Each row is a point on a tangle of strands that fork, close into loops and nearly touch. The rows are in no order.
(in the rows, 128 means zero)
Two points are linked if the straight distance between their rows is under 119. Some points are linked to none.
J_501: [119  93 171 136 156 136 171  95 168 113 174 130 123 114 138  85 132 130
 122 162 118 162 104  97 132]
J_182: [114 118 218  98 147 130 180 131 127 128 133 138  90 177  73 150  76 166
 126 114 117 146 183 159 119]
J_465: [151 109 127  98 163 117 154 100 119 136 130 149 119 114 136 167 124 172
 104 179 140 190  73  83 160]
J_85: [115 112  85 155 113 119  75 137 112 181  55 168 139  81 185 121 137 130
 174  74 155 108 123 144 101]
J_597: [143 207  77 145 138 122 114 191 124 152 119  80 148 135 152  83 137 103
  94 118 153 128 120 135 121]
J_28: [138 142 135  80 157  73 150 122  78 150 116 104 141 121 121 103 129 124
 121 118 128 113 134 148 166]
J_636: [151  88 115  97 161 110 141 122 128  92 147 119 134  83 102 169 105 113
 143 152 134 116 115 176 131]
J_959: [145 107 151  85 147  75 127  99 139 142 104 140  92 132 132 112 124 105
 169 129 140 172 111 180 106]
J_309: [116 148 103 149 164 100 162 118  86 171  95 123 115 147 122 166 119 132
  63 154 144 158 134 153 160]
J_772: [142 119 130 173 110 160 121 115 101 142 109 177 128 142 122 147 137 111
  69 145  82 159 125  67 153]
J_906: [137 121 127 133  93 136 130 201  72 148 117  99 161 121 129 149 129 135
 135 123  92  37 146 143 147]
J_358: [100 109 101 133  87  87 131 149 155 110 120 150 134 139 186  84 207 121
 103 106 145  61  99 130 125]
J_46: [105 110 176 144 168 120 140 126 150 101 134 113 147 105 158  91 123 161
 129 170 136 128 121 113 153]
J_357: [ 97 110 144 148 176 102 106 110 158 102  85 103 164 132 169 122 135 104
 178 160 172 132 100 143 136]
J_596: [121 153 142 111 168  89 142  76 152 171 136  79 144 158  86 154 153 194
 133 136 153 204 137 119 165]
J_983: [122 111 189  89 185  84 153 152 157  98 138  91 142 170  95 157  92 180
 165 123 191 176  96 136 140]
J_774: [ 77 140 123 129 116 159 134  97 131 125 107 123  79  63 175 104 137 166
  99 160 146  90 132  65 150]
J_149: [119 143 101 124  80 119 110 198 154 118 124 115 124 149 172 117 164 106
  99  95 135  72 100 132 119]
J_497: [ 98 167 144 166 125 161 133 120 172 151 150 100 104 120 145  96 110 104
  74 120 143 104 150 128 132]
J_973: [126 135 148 142 145 110 106 129 152 117 163 134  89 158 144  72 138  58
 126 147 137 141  88 116 127]
J_630: [137 117  69 104  94  83 101 144 117 117 140 119 123  54 144 150 145 141
 163 139 167 107  81 127 162]
J_965: [155 138 125 196  75 156 132 163 132 171 110 156 140 150 100 152 137 116
 113 174  60 155 130  85 125]
J_388: [ 94  93 185 170 130 165 138 123 169 113 162  74 131  97 157  87  93 135
 209 133  99  77 135 112 137]
J_756: [119 160 112 127 130 110 117 125 173 170  94  88 110 134 140 189 101 156
 145 131 155 184  95  98 145]
J_370: [ 74 116  77 121 106 101 153 110 108 139 114 111 127 105 154 152 169 162
 119 139 162  93 118 132 132]
J_827: [143  81 149 163 111 171  80 135 151 150 115 146 153  66 142 169  93 140
 137  87 132 144 162 132 116]
J_587: [108 168 200  96 164 141 141 117 121  57 172 130 105 209  63 116 117 176
 139 108 139 150 127  93 131]
J_115: [175 161 139 152  61 143 134 145 139 192 179 116 109 110  92 105 124 113
 128 126  94 142 127  82 129]
J_187: [139 119 114  68 140 121 135 116  79  83 155 154 125 108 157  95 143 115
 130 136 124 113 123 154 123]
J_52: [131 155 155 151 125 142  85 161 112 125 123 123 142 124 150 114 116 136
 119 110 127 156 113  82 164]
J_661: [119 118 115 166  98 154  87 143  75 139 161  95 167  84 138 109 152 104
 169 106 104  38 131 113 134]
J_238: [141 131  93 118  96 118  97 135 166  66 189 131 121 128  75 143 152 127
  93 108 129 117 124 139 157]
J_753: [167 155 129 120 159 109 114 172  96 118 127 148 120 146 118 160  82 152
 101 106 150 224 110 145 143]
J_945: [105 103 134 114 114 135 156 113 198 114 118 139 121 101 180 102 127 130
 103  99 138  79 146 152  98]
J_285: [137 124  89 165  76 163 151 133 137 179 141 110 141 134 146 187 123 107
 109 116 140 150 114 110  84]
J_727: [132 149 195 120 149 143 149 143  99 100 180 134 128 154  77 121  83 142
 120 114 134 167 122  90 129]
J_29: [139 167 160 113 159 140 148 176 122 103 190 107 129 162 111 106  71 108
  68 110 151 137 156 182 109]
J_432: [130 162 101 120 103 144 146  87 121 136 123 126 124 176  93 111 201 137
 139 150  96 162 155 120 100]
J_747: [166 168  97 169  71 142 124 144 137 211 116 121 118  97 101  83 171 123
 156 139  79 153 137 110 112]
J_731: [140 144 105 177 134 160 106 147 130 109 126 108 136 105 132  83 155  89
 139 159 104 101 141 158  97]
J_942: [130 136 141 124 157 106 155  96 117 166 116 124 110 168  79 166 119 148
 114 160 136 200 134 125 151]
J_214: [138 142 109 132 117 120 110 139 112 129  97 164 102 144 157 119 170 142
 130 163 118 210 100 119 125]
J_706: [113  96 130 124 134 136  97  85 173  63 132 142 174 143 145 162 168 166
 148 124 147 158 132 131 133]
J_591: [109 160 107 140 167 115 107 118 127 116  81 134  87 155 121 133 157 159
 112 182 137 208 128 158 133]
J_585: [138  91  84  98 159 125 106 135 121  86  82 177  94 104 119 198 119 162
  99 181 118 155 121 163 151]
J_222: [101 103 107 151 139 111 114  62 168 118 166 112 140  86 130  80 163 129
 174 148 116  90 131 157 133]
J_660: [132 140 120  99 189 168 131  79 139  42 207 107 138  92  86 114  78 138
 138 134 138 135 130 121 123]
J_326: [174 120 108  57 165 163 122 112 120  21 175 141 125  97  67 131 105 145
 136 122 108 121 130 115 122]
J_874: [157 137  83  86 113 105 116 147 120 100 150 119 144 118 130 148 139 156
 112  90 160 163 113 145 138]
J_211: [141 157 145 111 177 117 116 173  95  82 149 175  95 170  72 116  98 174
 102 121 165 212 115 148 134]
J_280: [181 137 163 105 173 162 120 203  75  79 112 126 139 115  98 110  79 145
 123 129 100 100 135  93 139]
J_647: [120 150 112 111 100 148 139 115 130 109 169 125 108 177 142 103 185 121
 105 134 130 160 138 150  70]
J_138: [176 119 111  88 109 107 134 142 127 141 152 156 138 135 140 110 134 138
 106  75 122 174 131 157 112]
J_816: [160 144  90 145 150 154  91 103 168  90  99 132 157 152 110 149 171 131
 104 156 110 168 121  70 133]
J_734: [129 204 146 154  80 194 125 173 119 203 119 113 116 158 162 132  88  99
 143 118 106 149 138  79  92]
J_805: [116 112 144 111  96 104 141 174 145 160  82 118 106 122 169 163  98 129
 137  82 142 113 140 178 110]
J_172: [116 102 103 153 108 105  95 104 128 141 141 173 143 149 179 112 177  58
 130  84 147 101  78 113 113]
J_286: [146 130 183 109 129 133 169 159  87 153 118 131 107 146  64 137  82 145
 127 143  92 136 186 156 121]
J_595: [151 107  55 145 129  97  85  80 169 130 112 178 160  81 139 182 152 155
 121 119 156 156 109 134 165]
J_972: [164 106 141  60 191  94 157 119 186  92 168  87 162  99  97 138  77 151
 174 134 161 156  99 149 106]
J_695: [132 111 103  92 146 132 135  75 182 122 103 140 128  83 157  96 134 144
 107 130 135 117 149 142 120]
J_494: [161 163 103 110 124 170 104 120 133  77 134 147 117 158 108 119 157 143
 104 138 100 184 119  56 113]
J_341: [141 137 167  59 158 106 140 144 130  72 134 111 108 153 115  95 128 136
 167 137 139 138 118 145 105]
J_799: [136 119  88 146 166 101  91 129 121 108 101 162 109 107 111 150 142 135
  87 178 129 177 129 174 156]
J_117: [176 103 146 115 121 128 172 140 101 141 137 155 159 170 155 103 133  88
  86 117  84 113 106  85 122]
J_295: [160 134 138 116 121 171 123 220 103  80 123 117 130 111 141 119 109 130
  98 144  99  99 130 111 100]
J_792: [154  81 118 173 106 125 158 117  71 199 125 179 166 106 146 141 146 122
  94 119 111 155 149 159 114]
J_719: [139 118 163  75 204  92 148 106 148 103 151  86 131 100  97 136  94 182
 148 168 183 163 103 144 152]
J_116: [105 119 134 107  77 123 142 119 163  86 223 106 115 140 102 139 150 147
  94 108 128 114 129 121 153]
J_888: [102 133  79  84 111 148 121 103 178  85 127 131 122  84 192 142 138 148
 114 136 162 101 100  90 110]
J_438: [133 113 131 121 139 132 112  80 149 124 176 149  95 103 125 144 107  88
 131 121 144 141  99 106 134]
J_877: [173 168 147 141  87 168 144 185 143 197 137  94 120 116 123 128  77  90
 131 135 110 139 130  89 102]
J_913: [109 165 182 119 131 143 123 202 126  72 106  98 108 190  81 155 116 171
 160 170 119 137 130 105 130]
J_15: [166 130 133 134 124 113 111 142 126 131 138 188 124 215  60 140 111 106
 105  66 102 182 152 153 145]
J_271: [192 155  47  73 121 120 128 137 145  99  93 146 132 155 119 124 152 125
 111  98  85 126 125 118 122]
J_646: [131 125 187 134 175 122 152 163 149  92 153 103 144 102  94  84 111 189
 137 167 121 145 137 130 140]
J_513: [142  80 154 125 180 118 143 112 158  84 181 160 143 112 134 110 138 152
 107 176 152 190  90 133 121]
J_289: [101  79 165 204 119 160 111  85 125 135 105 159 157 119 129 136 154 140
 121 141  91 141 171 118 135]
J_406: [143 156  97 132  99  94 177 114  97 219  74  97 130 152  99 137 154 118
 160 141 101 110 122 103 139]
J_354: [142  72 150 116  92 152 135 139 160 141 131 148 146  86 161 157 101 151
 121  77 134 140 160 179  74]
J_739: [104 127 102 115 102 158 115 109 122 155  52 171 115  66 205 128 128 177
 130  96 149 113 127  74 103]
J_838: [130  82 125 155 155  92 159 117 115 164 145 141 158  88 125 182 112 126
  92 155 167 179 111 155 144]
J_758: [120 115  91  95 183  96 106  42 144  91 159 164 137 112 152 149 142 119
 116 145 166 115  99 143 156]
J_781: [135 104 149 132 123 127 128 126 111 150 106 140 117 124 157 149 127 112
 159 163 132 199  90 103 111]
J_817: [143 144 169 107  98 136 134 165  96 152 114 115 122 159  96 101 111 140
 173 122  91 128 183 173 102]
J_444: [ 86 128  94 132 108 164 123 105  70 169 137 152 110 127 181  94 144  67
 126  79 142  68 141 145  56]
J_648: [115 133 169 112 108 107 155 141 117 169 104 104 141 143 136 128 102 130
 152  90 134 109 169 200 115]
J_192: [103  78 163 108 164 109 156  77 168 144 117 113 113 113 164 164  96  99
 195 188 161 119  69 108 115]
J_344: [152 175 149 104 149 136 140 163  85 132 150 139  94 138  89 108  75 126
  73 111 125 160 139 108 150]
J_230: [123  99 133  60 180 106 149 108 154  87 109 120 134 142 163 180 103 145
 124 122 168 130 127 184 107]
J_509: [134 108 118 102 162 131 102  32 154  91 186 169 142 117 159 151 121  92
 142 139 157 131  61  94 141]
J_878: [119 169 149 136 110 126 108 170 144 132 121  83 135 140 129 165  94 157
 133 116 157 174 108  80 151]
J_614: [141 146 179 121 172 160 176 185 146  85 160  97 128 147 110  90  72 103
 115 154 120 143 144 190  67]
J_537: [120  90 183 124 157 120 161 116 119 151 126 104 131 131 158 137 100 108
 183 170 146 162 102 130 105]
J_843: [177 164  99  78 142 100 123 120 155 117 102 144 119 178  86 148 132 126
 120  98  99 159 108 107 148]
J_886: [148 139 135  85 196 144 140  81 206  70 169  93 126 100 118  90  88 160
 139 125 128 125 123 106 144]
J_493: [129 107 119 178  67 154 137 104 159 201 121 146 128 109 129 176 108 131
  98 100 130 142 141  93 123]
J_98: [107 108  68 147 124 105  96  70 181 126 125 156 133  83 126 174 180 143
 134 135 165  90 104 110 167]
J_550: [140  86 168 143 109 159 121 158 131 115 138 106 134  70 125 102 106 118
 191 155  85  71 132 125 128]
J_134: [105 121  93 127 130 188 124  85  40 157 110 155 136  86 175 127 120  99
 124  93 135  79 164 132  70]
J_284: [127 102  72 150 158  95 168  78  77 186 103 129 177 121 151 150 156  92
 114 128 157 114 116 138 122]
J_611: [ 95 189 183 146 143 162 132 214 146  79 152 100 103 185  71 133  85 134
 123 175 127 138 126 125 118]
J_810: [ 85 164  71 136  82 158 139 102  86 201 126 117 101 148 167 118 163 104
 141  88 148 114 153 132  58]
J_392: [ 68 121 149 127 126 128 111  92  89 118 143 106 152 106 187  72 151 143
 167 110 148  75 146 130 141]
J_61: [131 148 152 116 101 109 161 151 164 137 103 111  98 166  41 120 153 166
 149 188  71 112 147 128 146]
J_415: [169 135 111 114 118  93 176  99 115 182 103 127 110 124  96 116 138 114
 143 158  96 137 137 142 111]
J_95: [163 152 142  94 162 136 144 168 115 119 137 126 103 131 139 117  81 117
  48  83 139 137 157 172 133]
J_132: [106 158 154 143 128 125 154 111 176 120 117  98  85 187  72 116 142 105
 120 188  85  89 160 114 133]
J_902: [147 193 115 134 120 127 114 151 130  99 159 124 135 178  97  93 168 140
  87 131 113 161 118  88 144]
J_811: [ 82  96 159 171  71 141 133 148 173 105 147 112 106 158 113 121 156 117
 137 141  89  63 154 135 115]
J_272: [ 72  99 124 166 121 139 125 101  73 115 152  98 188  58 148 169 117 157
 137 125 171 102 145 133 153]
J_31: [107 124 108 119 102 110 129  93 122 173 121 178 118 132 198 110 133  84
 102  65 162 119 101 132 111]
J_276: [138 117 176  96 154 130 190 143 131 107 139 106 110 178 104  90 105 125
 152 170 116 134 134 156  73]
J_934: [122  94  69 159 101 111 150 138 102 208  74 118 164  65 138 107 150 145
 165 114 147  68 147 165  80]
J_835: [124 121 102 173 131 127 100  91 192 154 122 118 149 121 147 139 162  98
 133 135 161 166  96 104 121]
J_471: [160 145  84  83 116 134 138 136 169  91 123 127 135 130 167 118 157 119
 101 124 126 117 107  96 100]
J_750: [114 129  74 135 117  79 144  90  56 183  97 119 135 130 112 151 168 109
 153 144 123 107 110 122 146]
J_962: [162 159 125 108 203 129 123 164  86  96  91 137 159 151 115 172  69 143
  69 102 141 180 116 106 164]
J_348: [182 134 111 130 129 130 179 126 101 166 104 143 142 156 113 126 122  72
 102 146  77 111 130 114 106]
J_754: [114 122 124 168 126 162 144  95 152 163 146 131 121 102 173 102 123  97
  87 114 129 117 125  82 109]
J_346: [141 148 109 121 114 107 120 130 186  73 156 143 116 167  83 104 187 142
  90 147 109 120 115 111 148]
J_849: [157 143 180 103 149  93 142 128  83 161 103 115 126 146  99  95 102  93
 143 119 107 121 129  99 164]
J_100: [130 131  79  97 119 126 132  89 160 142  90 117 102  84 132 155 132 141
 144 126 134 151 133 148 104]
J_196: [154 100 163 117 149 109 122 121 128  88 162 181 115 121  99 147 106 106
  94 131 117 155 101 103 165]
J_404: [ 69 112 132 122 112 164 109  92 186  78 139 111  72  81 137 142 107 137
 153 137 122  61 131  95 140]
J_820: [133  99 123 108 111 121 146 121 138 138 119 119 126  86 156  99 130 115
 139 106 114  44 133 126 133]
J_823: [145 169  51 175 128 138  98 207  88 174 122 103 159  99 150 107 158 124
  81 131 137 107 140 156 139]
J_198: [135 105  60 188 135 112  80  97 203 164 106 160 153  80 147 158 134 119
 124 103 177 151  94 136 123]
J_414: [158 134 142 123 164 106  96 100 154 118 126 141 124 139  90 118 127 115
 160 115 143 183 147 160 132]
J_330: [107 136  94 149  85 111 104 107 145 210  47 141 116 119 158 134 130 144
 148  73 140 143 134 129 129]
J_540: [102 180 136 182 121 145 126 125 154 156 105  95  93 137  78  93 144 112
  92 176  82  84 178 118 157]
J_142: [147 201 132 173 106 146 101 162 141 156 137 168 108 208  64  96 140 102
  72 126  71 144 167 134 154]
J_984: [119 122 185 156 112 131  81 158 109  77 152 115 155 113 142 107 132 153
 151 131 129 106 104  79 179]
J_800: [ 82 160 136  95 143 153  98 106  69  77 110  86 115 145 144 116 140 133
 188 153 130 130 150 129 111]
J_248: [145 163 133 126 158 125  97 102 151  87 146  91 110 121  66  85 122 107
 183 147 121 146 151 156 127]
J_742: [123 125 106 134 121 105 108 122 110 113 125 190 100 182 130 139 148 141
  59  99 106 160 122 120 177]
J_422: [147 201 121 148  81 181 115 210 113 170 116 156 103 220 112 158  91 105
 123 124  81 164 139 142 100]
J_844: [138 119 119 126 160  97 153 117 166 185  93 112 104 119 119 173 106 153
 110 172 141 180  88 115 161]
J_949: [125 156 172 151 127 169  97 202 151  99 167  99 104 127  87 106  82 140
 113 150 119 144 144 127 127]
J_273: [100 102 193 143 116 111 147  73 153 147 177  91 151 134 117 130 120 135
 169 124 117 117 115  89 170]
J_564: [102  92 107 130 174 120 128  65 157 156  98 128 133  81 169 163 104 100
 178 175 191  90  84 115 111]
J_773: [130 149 168 101 127  72 143 215 136 106 133 112 111 144  94 122 109 183
 130 144 144 152 103 128 171]
J_343: [130 119 163 145 112 117 176  76 188 167 168 105 161 122  94 124 147 171
 127 126 114 143 130  92 138]
J_35: [141  86 107 145  63 152 158 152 125 168 128 120 153 159 144 184 132  83
 157 101 110 118 119 129  42]
J_81: [159 172 120 162  88 157 121 174 113 198  93 165  97 157 114 127 106 123
 118 145  64 181 139 125 111]
J_847: [ 98 101 143 128  83 110 175 132 155 111 176 124 113 146 128 109 165 128
 109 127 108  72 128 129 140]
J_502: [167 146 148 110 114 113 110 145 146  95 123 173 118 226  64 136 136 110
 138  84  79 162 116 112 122]
J_455: [104 139  98 122 104 116 143  94 185 194  86 118  98 109 143 152 112 141
 137  96 165 127 139 129 100]
J_16: [151 110 117 126  97 120 142 140 145 145 123  95 178 183 134 159 140  86
 175  88 136 144 114 142  81]
J_151: [153 120  87  90 193  89 103  81 117  72 157 153 153  82 116 152 127 131
 130 172 165 131 116 184 155]
J_515: [143  89 136 126 189 103 144  77 131 128 180 143 152  78 116 139 110 131
 116 161 168 215 111 153 128]
J_39: [135 128  79 163 109 144 148 107 100 207  92 107 164  76 148 119 154 150
 159 123 134 128 153 120  90]
J_71: [107  90 158  87 116 161 118  87 134  70 158 144  75  64 137 133 104 151
 174 151 110 106 136 104 132]
J_848: [156 134 117 129  97 126 119 121  80 135 125 187 127 201 120 144 130 147
  92  70  84 182 143 130 133]
J_600: [142  70 120 121  96 109  95 112 107 120 177 174 114  68 145 151 126  72
 187 128 136 108  82 148 117]
J_950: [ 96  82 111 140 164 115 143  91 178 115 107 137 124  68 167 131 120 107
 159 174 153  57 106 150 119]
J_672: [142 146  45 181 118 125 102 159 122 155 105 127 155  97 122 140 148 144
 100 121 130 142 137 148 146]
J_180: [118 101  98 151 166 100 180 133  78 162  86 124 169 136 157 163 125 121
  68 171 147 114 133 140 145]
J_453: [135 125  87 159  79 159 101 193 106 157 107  98 166  77 140 140 152 139
 163 105 111  34 135 107 113]
J_525: [ 49 137  92 161 101 126 103 122  95 163 100 141  75 149 140 167 134  80
  95 107 162 109 144 158 130]
J_99: [ 77 202  75 162  66 156 119 132  90 213 117 101  95 177 124 136 139  89
 133 105 137 120 146 124  98]
J_761: [123 133 157 112 146 165 140 134  75 138 107  77 166  86 151 117  87 147
 148 117 123  98 179 152 109]
J_418: [ 76 115 151 149 130 147  85 109 110  64 165 117 173 124 170 100 144 133
 170 105 140  90 120 101 157]
J_891: [ 97  96 138 154 125 102 120  99 167 121 119 129 169 138 146 132 197 152
 143 139 132 112 117 116 152]
J_371: [122 134  88 119  88 108 108 153  81 181  87 176  68 124 185 132 130 127
 120  78 126 145 109 165 128]
J_740: [150 103 158  99 144 131 189  91 107 122 144 130 155 176 126 160 117 109
 101 124 117 124 107  73 123]
J_7: [156 187  82 136  99 155 115 119 109 166 108 133 120 148 103  73 178 127
 137 125  89 159 167 145  93]
J_594: [147 155 170 131 130 126 128 189 119 115 138 107 114 162  81 101 110 101
 175 160 105 112 110 133 128]
J_694: [ 92  71 102 174 101  99 129 168 140 144 105 150 113  89 154 172 134 120
  90 154 151  95 101 156 138]
J_887: [124 123 208  96 175  86 171 174 131 109 115 127 127 198  91 148  78 174
 143 119 158 163 141 174 109]
J_407: [124  89 118 160 212 137 138  48 141 101 127 119 210 101 125 119 139 148
 127 175 125 118 135 125 156]
J_568: [145 119 170 175 108 171 122 160 126 161 130 112 116  88 131 109  84 116
 155 138  90 114 133  87 115]
J_652: [130  75 158  81  95 134 125  88 127  72 166 178  93 106 114 158 125 148
 173 131 113 146 109 115 111]
J_318: [108  85 146 191 140 185 103  92 167 134 111 148 145  94 141 148 113 127
 130 132 134 169 162 139 112]
J_680: [151 110 101 107 119 114 145  92 162 144 127 151 179 126 207 137 138 116
 108  74 170 130  99 120 105]
J_382: [114 171 129 123  72 132  86 129  81 158 110 123  99 159 105 115 144 107
 169  82 106  95 164 150 152]
J_435: [ 73 149 139 169  74 136 121 142  80 167 146 122  91 169 116 155 142  83
 116 137 128  98 155 166 132]
J_711: [124  99 130  72 174 111 122 111 151  44 145 148 159 148 136 159 137 175
 115 137 160 142 115 164 120]
J_440: [141 117 135  64 119  96 145 161 162 114  88 112 137 130 158 161  83 159
 134  83 157 157 138 178 106]
J_226: [137 138 150 104  99 154 112 125  87 144 105 113 145 151 127  85 141 117
 148  66  88  58 179 141 128]
J_386: [146  97 126 173 130 118 127 100  85 172 145 164 148  95 113 147 129 119
 116 131 128 194 132 133 147]
J_24: [150 130 139 131 121 121 163  92 130 156 102 117 114 128  53 119 131 148
 151 173  67 134 168 133 155]
J_551: [116 144 173 154 109 126 155 136  96 179 107 142  88 198 110 165  86  99
 120 123 116 153 137 128 139]
J_102: [ 89 103  72 158 107  76 111 140  85 187  78 139 146  82 159 132 163 133
 177 121 172  96 121 173 130]
J_201: [161 169 149  74 144 161 140 176  81 115 100  88 146 122 117 121  76 139
 153 117 109  94 167 127 118]
J_200: [112 163 142 133 110 101 139  80 208 177 133  72 144 154 105 127 149 167
 134 123 150 162 143 114 153]
J_68: [164 138  86 100 101 101  92 180 109 111 143 113 104  88 112 137 126 130
 141 103 132 124 102 147 155]
J_122: [116 167 154  82 161 117 137 138 114  52 147 123 109 178  32 108 146 203
 132 141 139 142 122 112 156]
J_571: [113 191 125 168 132 153 124 173 140 150 121  81 115 153 138 100 119  80
  74 148 150 114 125 111 123]
J_963: [160 111 138 116 140  96 133 199 137 104 172 165 113 111 148  68 134 106
  61 127 134 134  86 134 150]
J_705: [147 108 186 119 157 107 117 142 110 110 120 116 135 147 129  78 125  93
 190 130 100 101 118 111 137]
J_174: [116 132 130 138  87 160 130 148 151 119 196 114 125 137 169  91 167 108
 113 116 140 122 134 162  66]
J_577: [156 103 137 124 151 129  96 146 115  96 135 155 194 147 182 124 131  73
 139  72 160 146 112 148  99]
J_72: [131  95 116 153 130 199 103 116  77 131 163 141 183  77 167 120 118 100
 122  95 125  92 163 143  93]
J_311: [129 101 141 112 131 147 175 125 105 116 156 133 134 120 151 159 120 142
  80 165 134 159 109  81 120]
J_971: [ 81 149 122 126 120 160  90  81 155 100 112 108  86  73 134 154 118 165
 120 144 135  96 138  50 170]
J_795: [141  98 110 117 138 125 123  45 164 117 160 143 196 108 186 170 118 105
 123  92 169 117  90  92 129]
J_970: [117 120  79 144 128  76  98 121 158 146 120 116 125  69 125 157 139 134
 121 136 161  91  94 122 195]
J_987: [155 155 152 141 155 120 138 148 137 118 142  90 161 109  79  66 113 160
 126 130 104 122 174 159 144]
J_258: [113 136 168  82 116  87 140 175 131  86 145 109 115 149  58 115 155 218
 162 126 121 134 128 126 155]
J_757: [113 162 158 144 142 147 156 126 144 132 158  82 136 126 118  64 114 131
  87 123 115 102 190 151 139]
J_779: [ 91 102 202 148 173 120 143  82 125  84 181  88 162 166 129 102 121 129
 184 141 126 117 110  75 178]
J_505: [101 111 134 148 122 150 111 123  95 152 130 121 115  69 148  88 118  95
 145  99 117  14 144 107 155]
J_625: [122 157 103 149  80 118 120 238 108 156 125  96 145 149 148 134 138 125
  99 112 117  47 129 161 130]
J_164: [116 134 180 113 138 103 114 207 122  79 120  94  92 128  82 123 112 150
 194 180 127 135  96 115 154]
J_429: [140 150 166 134 196 150 133 157  98  52 186 140 128 130  53 115  98 169
 106 131 160 185 116 131 136]
J_958: [104 112 113 153 116  55 121 108 159 148  97 155 153 154 172  90 210 111
 127 125 130  95  98 131 158]
J_239: [150 104 137 111 135 128 124 117 143 113 162 158 172 121 179 105 125 122
  89  70 145 142 124 139 121]
J_527: [154 114 152  89 139  98 131 121 126 100 150 215 105 152 106 106 113 143
  63  87 117 159 120 106 169]
J_426: [131 129 107 143 122 123 110 127 118 134 144 128 174 163 165 125 153  70
 151  83 153 102  98 148  79]
J_130: [137 117 135  82 168 129 117 110 180  61 129 117 112 124 119  77 145 117
 184 150 107 119 129 158 109]
J_565: [139  88 141 190 131 138 105 133 102 137  82 186 157 138 119 131 154 126
 109 140  77 136 140 111 159]
J_517: [163 148 137  98 180 138 161 128  63 127 108 148 116 180 101 146  77 116
  75 121 110 188 134  96 149]
J_82: [148  99 115 101 146 142  92 112 105  45 158 131 130  80  90 153 109 126
 133 131 118  89 145 146 150]
J_828: [ 83  85  67 146 148 127 124  72 151 118  88 146 104  79 121 165 145 111
 149 192 135  44 119 138 144]
J_968: [161  94 141  88 100 114 144 144 114  97 147 159  98 149 104 161 135 144
 138 139 120 178  96 131  91]
J_188: [ 64 119  77 149 110 135 109 101 105 139  72 139  84 129 124 135 155  93
 149 136 148  74 156 181 102]
J_969: [143 140 129 145 145 156 117 205 139  85 124 112  99  91 111 102 111 135
  90 172 115 129 138 122 135]
J_943: [115 184 110 171  70 186 118 169 146 185 101 122 115 196 121 172 102  79
 120 127  93 125 140 104  88]
J_474: [ 93 189 115 136  81 129  96 105 113 173 104 101  93 185 133 140 132  95
 150  71 142 134 149 127 130]
J_362: [149  94  98 173  70 150 138 148  89 188 116 171 139 151 127 155 150 122
 112 103  81 129 146 140 116]
J_69: [141 114 153  82 116 100 144 118 170 149 109 142  90 141 172  71 147  85
 157 102 129 136 118 160  77]
J_616: [117 103 135 168  91 153 109 197 101 132 112 107 127  88 106 132 141 128
 125 144  94  53 185 189 116]
J_522: [ 88  96 133 154  99 149 120 174 135  96 124 129 123 136 144 140 140 125
 123 130 116  64 160 173 105]
J_715: [ 82 119 182 135 183 121 114  93 109  64 143 117 166 170 179 105 133 115
 138 125 140  87 106  83 180]
J_644: [128 119 130 130 129 173  94  94  73 104 133 134 157 125 140 105 144 115
 147  87  99  90 180 126 115]
J_532: [133 177 124 183  99 138 118 136 140 181 133 148 107 140  91  59 157 112
  85 138  72 121 171 143 149]
J_101: [158 159  95  83 167  62 154 115  75 146  66 125 125 162 120 150 116 125
  96 107 110 118 117 145 183]
J_327: [ 64 134 110 124 135 150 101  99  97  86 109 112 108 147 144 143 154 106
 159 155 150  89 136 161 104]
J_126: [110 116  67  97  89 167 137 120 136 120 112 149 126  99 198 150 144 166
  99 103 154  98 129  87  75]
J_128: [131  93 154 140 140 112 129 147 136  98 161 108 156 106 135 145 120 128
 123 147 147 121 126 142 138]
J_22: [112 147 125 123 105 120 117 135 119 150  70 139  93  80 199 109 129 168
 107 127 140 127 123  56 162]
J_334: [ 91 145 159  74 144 159 138  97  83 107 115  70 118  97 168 107 108 155
 177 145 142 101 164 119 108]

A fork is a point with three links, a tip a point with one. Leave the first point through the second and follow the links. Name the first fork or tip that comes.
J_816, J_494 -> J_906
J_800, J_334 -> J_164
J_71, J_404 -> J_509
J_502, J_843 -> J_968
J_969, J_295 -> J_435
J_230, J_440 -> J_972
J_95, J_29 -> J_69
J_835, J_198 -> J_239
J_820, J_945 -> J_39

How many points has the smallest loop of links through each point below? Write 0 if it is on no loop.
J_596 -> 13
J_99 -> 9
J_564 -> 0
J_98 -> 0
J_172 -> 6
J_211 -> 7

A piece is all that can be reached along the links. How many separate loops has the piece of each point below (a circle has one, a figure eight two, a Y none), and how many tips (points with one link)?
J_949 -> loops 1, tips 3
J_958 -> loops 0, tips 3
J_740 -> loops 2, tips 2
J_72 -> loops 1, tips 0
J_565 -> loops 0, tips 3
J_843 -> loops 1, tips 7
J_799 -> loops 0, tips 2
